A landscape with many valleys, sampled at points; each row gives a point and its height.
From any point a ball takes the steepest step (drop divided by distance) to one of its 2 nearest points. It stops when none of these is lower. Distance is the straight distance between rows; heights are no part of it.
J752 (h 596): -41, -9, 32, 5, 10, -9, -1, -7, 25, 34, -18, -3, -8, 21, -14, 4, 11, -23, 2, -42, -30, 18, -6, 25, 27
J387 (h 181): 6, -42, 23, -8, 29, -15, 15, 22, 32, -36, -44, -19, -16, -16, 44, -31, -40, 61, 0, -10, -24, -1, 44, -1, -32
J503 (h 739): 8, -11, -14, 43, -4, -25, -6, -1, 46, 63, 18, -9, 23, -5, -48, -36, -65, -32, 37, 32, -19, -7, -9, -22, 29
J641 (h 264): 6, 18, -10, -6, 22, -29, -22, 38, -8, 68, 65, 38, 42, 44, -61, 19, 1, 38, 62, 20, 11, -42, -10, -14, -21
J278 (h 171): -25, -31, 10, 6, -1, -17, 10, 19, -7, -15, -1, -24, 29, -29, 16, -23, -17, -16, -5, -3, -5, -74, 28, -37, 13
J557 (h 325): 54, 9, -34, 25, -23, 13, 21, -8, 0, -25, -16, -24, -24, -34, -4, -6, -45, -43, -15, 29, -24, 23, 5, -36, 10
J580 (h 779): -30, -40, -10, 2, -51, 35, -39, -20, 27, -21, -17, 2, -17, -29, -41, 11, 21, -39, 37, 17, -18, -57, -22, -16, -13
J818 (h 432): 54, -28, 51, 63, 0, -30, 14, -32, 26, 26, -29, -23, -24, -3, -4, 7, -22, 38, -2, -2, -9, 2, -17, -41, -21
J200 (h 179): 34, -43, 68, -17, 82, 19, -19, 51, 20, 26, -21, 7, -10, -38, -23, 5, 0, 27, 24, 24, -2, -64, 30, 5, 43
J893 (h 577): 10, -23, 6, 65, 29, -39, 14, -12, 38, 59, -2, 27, -24, 1, -30, -2, 44, 49, -35, -26, -27, 8, -26, 9, -17
J789 (h 388): 61, -10, 8, 58, 9, -4, 31, -28, 20, -3, -24, -19, -35, -27, -13, -14, -8, -6, -12, -16, -35, 18, -2, -27, -14
J390 (h 720): 7, 24, 2, 31, -15, 23, -13, -31, -51, 34, -41, -15, -46, -8, -13, 8, 54, 0, -5, -34, -11, 4, -49, 26, 16
J333 (h 425): -17, 44, -67, 12, 7, 24, 35, -3, -18, 13, 16, 12, -11, 5, -18, -6, 29, -17, -22, 8, -48, 11, 10, 25, -17
J634 (h 503): 2, 11, 14, -23, -5, -47, 12, -33, -14, -29, 7, 29, 10, 47, 31, 33, 45, -11, -6, 0, -7, 42, 41, -22, 1
J548 (h 636): 39, 3, 35, 31, 76, -9, -2, -31, -8, 28, 51, -6, -9, -48, 3, -27, 25, 12, -13, -4, 21, 9, 14, -18, -14
J715 (h 236): -13, -9, 12, -36, -23, -10, 44, 39, -41, -23, 1, -50, -24, -19, 29, -14, 4, -25, 9, -35, -25, -40, 32, -10, 21
J427 (h 554): -3, -5, 52, -38, -3, -21, 12, -12, -23, -32, 13, -45, 35, 15, 21, 32, 30, -10, -32, -36, 12, 25, 39, -10, 14
J889 (h 197): -7, -2, 4, -1, 19, -24, -7, 27, 35, 47, 27, -30, 50, -10, -30, 2, -36, -3, -2, 23, 36, -2, -36, -13, -57
J46 (h 207): -27, 29, 11, 35, -43, 22, 28, -25, -19, 6, 6, 5, 19, 19, 48, -8, -64, -10, -4, 15, 6, 21, 1, -26, 0
J441 (h 527): -39, -7, 57, 27, 5, -32, 10, -21, 37, 45, 16, 8, 21, 23, -13, 27, -14, 36, -34, 15, 12, -29, 3, -20, -62
J975 (h 180): -15, -18, 9, -21, -14, 12, 28, 10, -14, -62, 3, 42, -1, -8, 38, -17, -36, -14, -32, -71, -3, 71, 62, 6, 4
J380 (h 125): -17, -43, 4, 4, -6, -44, -8, 21, 10, -10, -21, -9, -10, -43, 44, -22, -18, 20, -30, 2, 25, 0, -11, -35, -54
J55 (h 599): -3, 13, -21, 22, 36, -5, -11, 31, 1, 15, -4, -8, 34, -26, 20, -30, -34, 25, -35, 17, 9, -8, -25, -5, 12
J286 (h 226): -10, 34, 7, -8, 2, 43, -14, 10, 6, 9, -18, -25, -25, -39, -12, 16, 14, 6, -30, 46, -20, -28, -31, 13, -26
J783 (h 344): -21, 58, -10, -11, 4, 38, 7, 11, -2, -8, -10, 22, -4, -22, 14, -15, -58, -56, -12, 23, -35, 7, 17, 1, -17
J112 (h 118): -3, 22, 57, 24, 46, 22, -68, -18, 2, 22, -35, 53, -13, -8, 8, -7, -27, 55, 10, 12, 9, -52, -9, 5, -5
J474 (h 522): 10, -47, 31, 25, 53, -12, 18, 41, -10, 51, 34, -6, -9, 20, -28, 33, 16, 57, 38, -7, -7, -37, 19, -23, 32
J359 (h 880): -35, 49, 12, -34, -40, -4, 29, -18, 16, -43, 0, 16, 7, 60, 24, -17, -32, -11, -48, -89, -14, 18, 14, 65, 2
J997 (h 772): 10, 45, -9, 7, 2, 45, 0, 18, -21, 10, -3, 23, 25, 14, -23, 38, -20, 2, 35, 46, -15, -8, -14, -13, -23
J14 (h 336): 9, -8, 0, 9, 13, 31, -39, 9, -22, -28, 0, 15, 64, -24, -20, 18, 15, -20, 9, -20, 44, -22, -28, -31, -9
J992 (h 240): -2, 2, -29, 14, 30, -44, -19, 25, 30, 56, 25, 3, 64, 42, -58, -16, -15, 46, 32, 1, 8, -59, -24, 6, -18
J688 (h 408): 2, 26, 49, -4, 40, -33, -2, -12, -10, 18, 17, 18, 44, 36, 6, 23, 7, 0, 23, 2, 6, -24, 25, -26, -14
J259 (h 20): 3, 40, -66, -53, -69, -33, -8, 3, -28, -66, 46, -1, -51, -20, 14, -21, -54, -28, -24, -26, 45, 3, -18, 23, -33
J151 (h 551): -11, -6, 51, 40, 29, -21, -4, -22, 27, 58, 20, 17, 12, 1, -36, 15, 34, 50, -47, -37, 17, -16, -31, 3, -52
J476 (h 482): 43, 7, -63, 22, 31, -12, 6, -6, -39, 6, 20, -13, -35, -33, 2, -29, 60, -9, 27, 14, -10, -21, -11, -11, -4
J58 (h 608): 30, -43, 8, 31, 70, -25, 2, -15, 24, 17, 25, -1, -23, -22, -10, -8, 57, 38, -13, -18, -3, 44, 13, 3, 3
J109 (h 188): 11, -10, 13, -50, -18, -18, 23, 15, -22, -51, 28, -65, -22, -18, 42, -34, -38, -36, -8, -46, 21, -3, 32, 5, 44
J545 (h 44): -50, -17, 38, -34, -8, 3, -12, 16, 11, -31, -23, -19, 21, -17, 29, -11, -60, -25, -52, -33, 16, 0, 36, 9, 23
J355 (h 257): 14, -19, -20, -3, -23, 9, 27, 17, -8, -61, 1, 0, -14, -22, 14, 12, -41, -36, -35, -12, -15, 41, 45, -32, 24
J103 (h 744): -11, -14, 35, -17, 14, 15, -52, -1, -7, 26, 6, 0, -13, 9, 4, 33, 30, 19, 46, 58, 40, -25, -24, -5, 41
J567 (h 63): -12, 33, -66, -59, -74, -24, -31, 32, -3, -36, -1, -7, -7, -25, -1, -22, -34, -32, -22, 6, 21, 3, -43, 15, -39
J675 (h 783): -24, 3, 13, 35, 22, -2, 21, -17, -5, 47, 21, 58, 6, 42, -16, 35, 71, 15, -23, -8, -3, 42, 5, 25, 21
J862 (h 120): -10, 25, 19, -45, -34, -20, 8, 10, -4, -24, -3, -49, -15, 0, 18, -11, -58, -44, -52, -50, 0, 23, 8, 29, 41
J988 (h 805): -41, -18, -13, 38, -17, 43, 0, -41, 5, -18, 11, 19, -20, -18, -24, 19, 30, -11, 10, -4, -35, -26, 16, -18, -26
J513 (h 498): -27, 21, 34, 19, -16, -26, 20, -32, 61, 47, 22, 17, 40, 52, -36, 39, 5, 12, -48, 45, -21, 11, 9, 6, -15
J206 (h 159): 4, -70, 59, -45, 69, -16, -1, 52, 49, 22, -53, -10, -11, -39, -7, -14, -5, 24, 18, 31, 28, -89, 41, 8, 3
J469 (h 102): 13, 59, -63, -26, -13, -5, -25, 34, -12, 0, -12, 13, 23, -28, 4, -39, -28, -37, 16, 36, 6, 1, -40, 5, -50
J948 (h 75): 4, -43, -61, -7, -5, 21, 0, 40, -4, -50, 1, 16, -5, -23, 31, -27, 6, -7, 55, 18, -6, -51, 6, -25, 25
J514 (h 296): -3, -17, 20, -25, -17, 31, -22, 8, -7, -70, -21, -12, 42, -18, 4, 28, 5, -1, -16, -31, 14, -24, 2, -18, -16
J186 (h 518): 51, -14, -17, 28, 16, -21, -8, -5, -22, 4, 14, -2, -30, -42, 15, -7, 44, 17, 8, 66, -6, -38, 7, -48, 26
J466 (h 143): -15, 17, -30, 35, -42, 24, 37, -3, -35, -1, 16, 17, 34, 13, 27, 20, -25, 1, -36, 24, 23, 63, -10, -25, -8
J551 (h 497): 16, -20, 33, 47, 2, 10, 37, 26, -35, 49, -1, -12, -43, -1, -7, 37, 11, 39, 40, 25, -23, -26, -4, -33, 3
J149 (h 507): -15, 17, -28, 3, -16, -1, 7, -15, -1, 15, 10, 16, 43, 64, 5, 10, 21, -5, 15, -26, 32, 67, -47, 28, -4
J718 (h 752): 0, 36, 2, 29, 21, -3, -14, -23, -30, 56, -5, 26, -14, 26, -27, 18, 74, 27, 6, -17, -15, -1, -42, 29, 0
J229 (h 702): -2, 0, 12, -42, -22, -21, -12, 5, 19, -24, -19, -36, 4, -1, 0, -17, -29, -71, 29, -36, 5, -18, -16, -7, -23
J184 (h 218): -23, -11, 4, 19, 31, -33, -6, 3, 52, 67, 26, -16, 62, 34, -45, -10, -28, 27, -11, -19, 40, -4, -36, 19, -29
J115 (h 394): 17, 24, -100, -1, -11, -11, 9, -2, -65, -7, -1, 18, -66, 4, 30, -25, 12, -22, -18, -3, -4, 48, 16, 24, 41
J971 (h 707): 26, -18, -2, -44, -25, 21, 3, 12, -63, -32, -12, -14, -69, -29, 45, -5, 45, -26, 39, 11, 13, -15, 18, 1, 55
J872 (h 575): -37, -13, -25, 18, 38, -4, -9, -9, 24, 10, 27, -13, 20, 3, 28, -49, -21, 0, -11, -12, 12, 23, -7, 17, 36
J737 (h 472): -56, 12, 16, -12, 7, -25, -8, -35, 81, 21, -4, -9, 21, 62, -12, 14, -15, 26, -38, 37, -21, 0, 13, 35, -1
J347 (h 490): 4, 43, 13, 58, 32, 14, 67, 1, 22, 78, 17, 70, -26, 32, -27, 2, 22, 24, -21, 2, -25, 16, -8, 33, -54
J226 (h 461): 15, 60, -35, 36, 52, 17, 39, 13, 4, 44, 18, 28, 8, 5, -30, 3, 22, 16, -47, 22, -43, 23, -7, 28, -23
J722 (h 283): -24, 47, 21, 23, -33, 31, 24, -23, -39, 14, -33, 28, -41, -15, 38, -3, -39, -36, -31, -3, -21, 34, 15, -3, -10
J868 (h 662): 6, -22, -3, -10, -1, 27, -14, -29, 0, -56, 9, -22, -44, -54, 7, -10, 56, 7, -24, 19, -19, -35, 32, -4, 7
J73 (h 726): -11, -10, 12, -35, -8, -4, -24, -14, -28, -12, -7, -9, -57, 17, 43, 19, 37, -9, 54, 38, 8, 15, 6, -2, 37
J171 (h 153): 0, -9, -63, -26, -47, 26, 24, 42, -77, -40, 19, -12, 5, -1, 15, 17, 1, -42, 18, -6, 20, 9, 9, -18, 47
J601 (h 382): -19, 55, -64, -12, -31, 43, 11, -13, -10, -26, 4, 11, -41, -19, -13, -7, -28, -51, -31, 18, -41, 11, 22, 26, -11
J356 (h 157): -4, 18, 37, -15, 28, -7, -61, -9, 33, -6, -61, 22, 14, 5, 9, -4, -36, 10, 4, 20, 8, -40, -8, 2, -13
J571 (h 642): 1, -9, 49, 2, 34, -6, -26, -3, -17, 3, -34, 4, 31, -5, -3, -2, 35, 7, -30, -71, -12, 19, 0, 24, 49
J612 (h 182): 10, -58, 76, 6, 20, 4, -27, -22, 13, -24, -62, 0, 27, -14, 32, -29, -50, 64, -25, -29, 17, 40, 40, 14, 19
J729 (h 73): 6, -6, 21, 52, 30, 51, -34, -13, -9, 6, -8, 44, -20, -9, 6, 3, -11, 55, 42, 11, 4, -25, -11, -16, 11
J559 (h 139): 11, 64, -57, -8, -30, 21, 3, 8, -19, 33, -26, -2, -25, -9, -7, -14, -36, -39, 18, 42, -6, 52, -35, 22, -48
J817 (h 655): 35, 14, 22, -2, 56, -23, -4, 4, -4, 29, 58, -23, 8, -44, 7, -14, 9, -10, 2, 40, 43, -23, -5, -32, -27
J994 (h 756): 7, 12, 15, 28, 20, 27, 11, 20, 2, 41, 22, -6, 24, 6, -24, 6, -57, -8, 36, 33, -13, -26, -4, -21, 27
J227 (h 213): -16, 3, -90, 7, -68, 14, 26, 3, -54, -34, 30, 16, 15, 20, 13, 22, -15, -15, -23, 10, 15, 56, 12, -17, 24
J547 (h 198): -3, -32, 62, -17, 13, 18, -49, -4, 9, -41, -79, -12, 19, -16, 34, -17, -41, 46, -9, -12, 31, -27, 14, 9, 10
J924 (h 851): -23, 32, 0, 2, -64, 24, 22, -43, 28, -52, -29, 61, -2, 60, -6, 17, 8, -10, -38, -60, -30, 20, 5, 40, -24
J405 (h 176): 27, -5, 21, 10, 21, -18, 11, 19, 26, 17, -9, -39, 17, 2, 16, 1, -57, 30, 17, 25, 38, 0, -32, -28, -63
J644 (h 786): 20, 15, -41, -9, -25, 28, -24, 17, 0, -30, -17, 8, 33, 16, -32, 29, 12, 10, 45, 44, -21, -46, -27, -12, 0
J284 (h 441): 0, 26, -84, -8, -34, -6, -34, -43, -23, -15, 5, 21, -36, 19, 18, -14, 24, -13, -4, 38, 14, 58, -15, 18, 14
J42 (h 687): 12, -49, -16, -37, -12, -2, -5, 14, -12, -28, -2, -32, -85, -57, 32, -15, 60, -6, 0, 20, 8, -8, 7, 2, 26
J569 (h 542): -10, 10, -42, 17, 21, 16, 9, -21, -5, 1, 24, 12, 6, 8, 14, -22, 25, -18, -18, -41, 21, 67, -17, 29, 12
J919 (h 86): 8, 44, -77, -17, -60, -27, 3, -33, -17, -53, 20, 30, -28, 23, 22, -31, -27, -27, -23, -56, 26, 41, -20, 27, -40
J163 (h 624): 10, -42, -19, -17, 38, -24, -28, 62, 18, 34, 12, -8, 51, -18, -24, -5, -13, 0, 20, 49, 48, -41, -24, -17, 37
J934 (h 477): -4, 42, -71, -11, -38, -24, -34, -13, -12, 17, 8, 22, 41, 27, -4, -20, 14, -8, 18, 19, 31, 62, -52, 20, -17
J90 (h 130): 8, -46, 36, -7, 3, -20, 14, 0, 5, -46, -40, -16, -4, 9, 56, -57, -52, 58, -15, -60, -15, 36, 51, 25, 33
J293 (h 823): -31, 30, -16, -4, -62, 21, 11, -18, 19, -23, -18, 36, 33, 51, -25, 38, -13, -19, -10, -6, -33, 25, -6, 8, -29
J708 (h 682): 17, 12, 50, -9, 30, 30, -29, -18, -35, -3, -45, -9, -28, -31, -4, -7, 55, 2, -8, -51, -16, 16, -11, 36, 15
J910 (h 801): -32, -16, -40, -20, -51, -1, -15, 25, 29, -27, -13, -3, 49, 28, -42, 29, -12, -4, 25, 13, -28, -19, -12, -8, -16
J245 (h 552): 11, -21, -14, 19, -5, -25, 10, 7, -31, 9, 37, -48, 22, -10, 1, 15, 45, 21, -7, 36, 4, -32, -7, -40, 28
J475 (h 105): 20, -83, 27, -49, 13, 13, -2, 57, 13, -32, -37, -5, -17, -55, 20, 4, 40, 19, 7, 26, -3, -47, 33, -1, 53
J871 (h 451): -36, -17, 14, -48, 24, -22, -29, -3, 64, 7, -13, -66, 17, 40, -12, 21, -12, 22, -19, 31, 23, 9, -15, 36, 13
J778 (h 760): -17, -30, 23, -22, -32, 35, -46, 9, -2, 16, -20, 6, -1, -11, -39, 42, 46, -29, 55, 37, 11, -62, -33, -5, 25
J735 (h 632): 5, -9, 49, -26, -12, 28, 0, -31, 15, -54, -1, -73, -30, -45, 11, -9, 15, 20, -35, 2, -17, -43, 28, 8, -23
J428 (h 627): 19, -2, -11, 46, -40, -20, -25, -18, -1, 60, 56, 38, 38, 13, -95, 41, 16, 26, 18, 43, 1, -27, -12, -47, -6
J392 (h 297): 9, 57, -1, 4, 30, -15, -22, -6, -10, 81, 75, 52, 32, 53, -43, 12, 2, 21, 30, 26, 28, 13, -16, 4, -6
J645 (h 874): -14, 24, 7, -20, -5, -7, 24, -41, 29, -56, 23, 11, -1, 30, 43, -35, -1, 9, -55, -60, 8, 44, 24, 42, -25
J966 (h 340): 19, 15, -17, 35, 5, -2, 19, -18, -18, 86, 74, 49, 0, 51, -59, 29, 17, -5, 54, 34, 23, 47, 3, -8, 10
J124 (h 515): -1, 36, 33, 21, 26, -9, 60, -10, 31, 47, -21, 42, -32, 23, -2, 4, 31, -12, -32, -12, -38, 48, 7, 37, -45
J98 (h 273): 25, 18, -12, 0, 46, 45, 14, 9, 10, 5, 26, -45, -1, -39, -24, -32, 7, -42, 32, 10, -22, -59, -7, 15, 25
J148 (h 162): 17, 61, -23, -7, -31, -20, -13, -30, -20, -26, -15, 2, -6, 12, 37, -31, -17, -12, -24, -26, 10, 17, -29, 5, -24
J472 (h 217): 9, -32, -6, -16, -22, 9, -2, 22, 24, -78, -47, 1, -50, -20, 39, -27, -52, 52, -8, -43, -29, 7, 20, 10, -32
J54 (h 259): 23, 17, -24, -22, -8, 57, -13, -11, 20, -16, 5, -47, -26, -42, -30, -8, 22, -41, 12, 44, -10, -42, -31, 20, -2
J993 (h 614): -23, -19, -42, -20, 9, -39, -17, 65, 7, 14, -5, -18, 55, -22, 10, -29, -21, -1, -23, 33, 24, -26, -16, -8, 29
J756 (h 183): 10, 50, -23, -4, -17, 45, -3, -13, -25, 30, -39, -9, -50, -11, -30, 38, 22, -24, -18, 39, -14, 30, -30, 28, -47
J216 (h 158): 23, -16, 31, -29, 11, -27, 7, 49, 3, -1, -36, -29, -4, -31, 51, -12, -33, 11, 23, 26, 43, -36, -21, -30, -60
J755 (h 112): -12, 7, 58, -26, -2, 33, -5, -9, -2, -51, -23, 13, 15, -20, 32, -3, -47, -20, -40, -41, 0, 49, 45, 6, -6
J905 (h 417): -18, 16, -21, 6, -15, -10, -5, -28, 41, 55, 28, -21, -18, 28, -19, -14, -10, -2, 54, 45, -3, 44, -40, 27, -19
J450 (h 854): -41, -4, 35, -9, 17, 37, 2, -26, 31, -30, -2, 1, 2, 21, 30, -5, 9, 44, -23, -44, -2, 38, 11, 47, -28
J244 (h 678): 0, 13, 4, -26, -26, -14, 1, -32, -10, -22, 13, -10, 16, 30, -1, 15, -3, -76, 44, -18, 11, 21, 6, -22, -17
J375 (h 595): -16, 6, 21, -10, -19, 0, 20, -39, 10, -32, 21, -56, 0, 12, 11, 16, 15, 5, -43, -10, -14, -4, 21, -1, -7
J565 (h 225): 19, 9, 41, 6, 68, 29, 11, 22, -11, 16, -1, -13, -3, -33, -15, -5, 10, -13, 8, 2, -42, -42, 40, 5, 52
J916 (h 833): -28, 1, 42, 31, 8, 45, 12, -28, 13, -15, -13, 45, 4, 7, -4, 31, 13, 33, -16, -19, -23, 10, 18, 0, -43
J515 (h 553): -7, 28, 69, 26, 50, 3, 24, -19, 13, 47, -25, 27, -24, 2, -7, -19, 29, 0, -11, -55, -50, 14, 17, 40, -4
J385 (h 456): 16, 11, 34, -10, 23, -70, 11, -25, 30, -12, -9, 28, 50, 51, 13, 14, 18, 3, -24, -22, -15, 15, 33, -15, -10
J489 (h 331): 43, 12, -60, -17, -18, -11, 12, -3, -39, -62, -14, 21, -79, 2, 22, -24, -6, 1, -5, -68, -9, 46, 22, 35, 18
J289 (h 100): -17, -21, -34, -50, -31, 29, 11, 65, -26, -40, 4, -18, 33, -6, -12, 33, 17, -36, 17, 6, -7, -33, 2, -6, 49
J684 (h 67): -19, -14, -34, 23, -37, 4, 12, 11, -16, -10, 1, -1, -1, -45, 24, -4, -20, -11, -45, 4, 25, 37, -27, -35, -58
J917 (h 541): 6, -37, 51, 36, 43, -27, 51, 7, 21, 58, 33, -6, 39, 67, -40, 30, -1, 53, 15, -50, 3, -32, 20, -7, 5
J940 (h 140): -1, -102, 15, -41, 22, -18, 0, 34, 57, -18, -40, -25, -23, -39, 16, -23, 22, 23, 30, 19, 26, -83, 21, -3, 1
J304 (h 121): -2, -7, -28, -10, 10, 7, -2, 26, -25, -46, 7, 6, 29, -40, 53, -47, -5, 0, -5, 16, 2, -76, 27, -24, 38
J374 (h 383): 7, 15, -22, 45, -48, -9, 21, -53, 2, 79, 36, 18, -1, 50, -40, 6, 19, -17, 51, 36, 25, 74, -28, 14, -10
J401 (h 18): -5, -27, -17, 35, 10, 37, 7, 10, -19, -23, -6, 23, 2, 3, 31, 2, -12, 33, 48, -2, -6, -9, 7, -29, 15
J340 (h 467): 29, -21, 32, 56, -34, -21, 29, -8, -9, 61, -13, -32, -22, 13, -35, 41, 3, 24, 13, 13, -14, 0, -40, -39, -8
J316 (h 635): 6, -39, -18, -8, 19, -40, -34, 21, 17, 29, 21, -1, 42, 17, -21, -3, -4, -23, 67, 19, 37, 4, -23, -23, 30
J866 (h 588): 5, -12, -29, 45, -27, -22, -9, -17, -37, 29, 29, 16, 27, 9, -34, 34, 47, 18, 7, 45, -1, -3, -8, -40, 37
J741 (h 239): -7, 24, -15, -35, -54, 13, -27, -1, -35, -62, -13, 5, -7, -5, 7, 18, -4, -26, -30, -29, 7, 0, -4, 4, 9
J62 (h 721): -8, -8, -13, 5, -26, -32, -24, 3, 34, 19, -17, -25, 31, -5, -19, -35, -47, -50, 12, -10, 1, -1, -33, -8, 6
J870 (h 571): 11, -30, 36, 25, 23, 5, 50, -15, 14, -6, 13, -16, 32, 56, -20, 36, 37, 38, 22, -52, -33, 2, 28, 6, 29
J944 (h 52): 10, -57, -17, -53, -22, 33, 21, 66, -11, -55, -11, -14, -22, -46, -3, 22, 20, -38, 7, -5, -11, -27, 28, -7, 62
J792 (h 436): -8, 2, 21, -15, 13, -12, -18, -19, 57, 34, -1, -54, -12, 33, -1, 1, -24, -3, 15, 22, 20, 45, -42, 29, -4
J479 (h 269): 12, -15, -16, -39, -27, -8, -28, 6, 3, -82, -24, 27, -76, -13, 24, -35, -47, 9, 5, -59, -20, 12, 33, 36, 38
J326 (h 370): 2, 4, 53, -1, 39, 10, -30, 12, -19, 1, 16, 19, 77, -9, -21, 29, -9, -13, 8, -4, 36, -64, 10, -41, -10
J468 (h 810): -24, -14, 28, 15, 15, 27, 28, -32, -37, 17, 6, 30, -30, 29, 17, 39, 71, 10, 0, -9, 4, 74, 35, 21, 29
J926 (h 652): 17, -17, -37, -30, -30, -39, -27, -4, -1, -18, 19, -3, 24, 18, -5, 3, 12, -49, 78, 38, 27, 8, -11, -37, 4
J382 (h 440): 16, 31, -57, -18, 10, -2, 17, 23, -75, -23, 3, -10, -37, -18, 33, -24, 45, -5, -13, -15, -14, 1, 13, 11, 19

Call two points neighbours if one is among the 2 nearest of the other. Go from one point of each pair to the other, from neighbour to neighbour, staying as low as possible. Name the highest point that can't be avoided.
J466, J944 -> J227
J466, J259 -> J98
J545, J90 -> J715
J90, J401 -> J547

Where does a ball stop that starts at each point below?
J893 -> J684
J474 -> J545
J988 -> J259
J468 -> J259
J675 -> J466
J347 -> J466
J735 -> J259
J966 -> J684
J428 -> J684
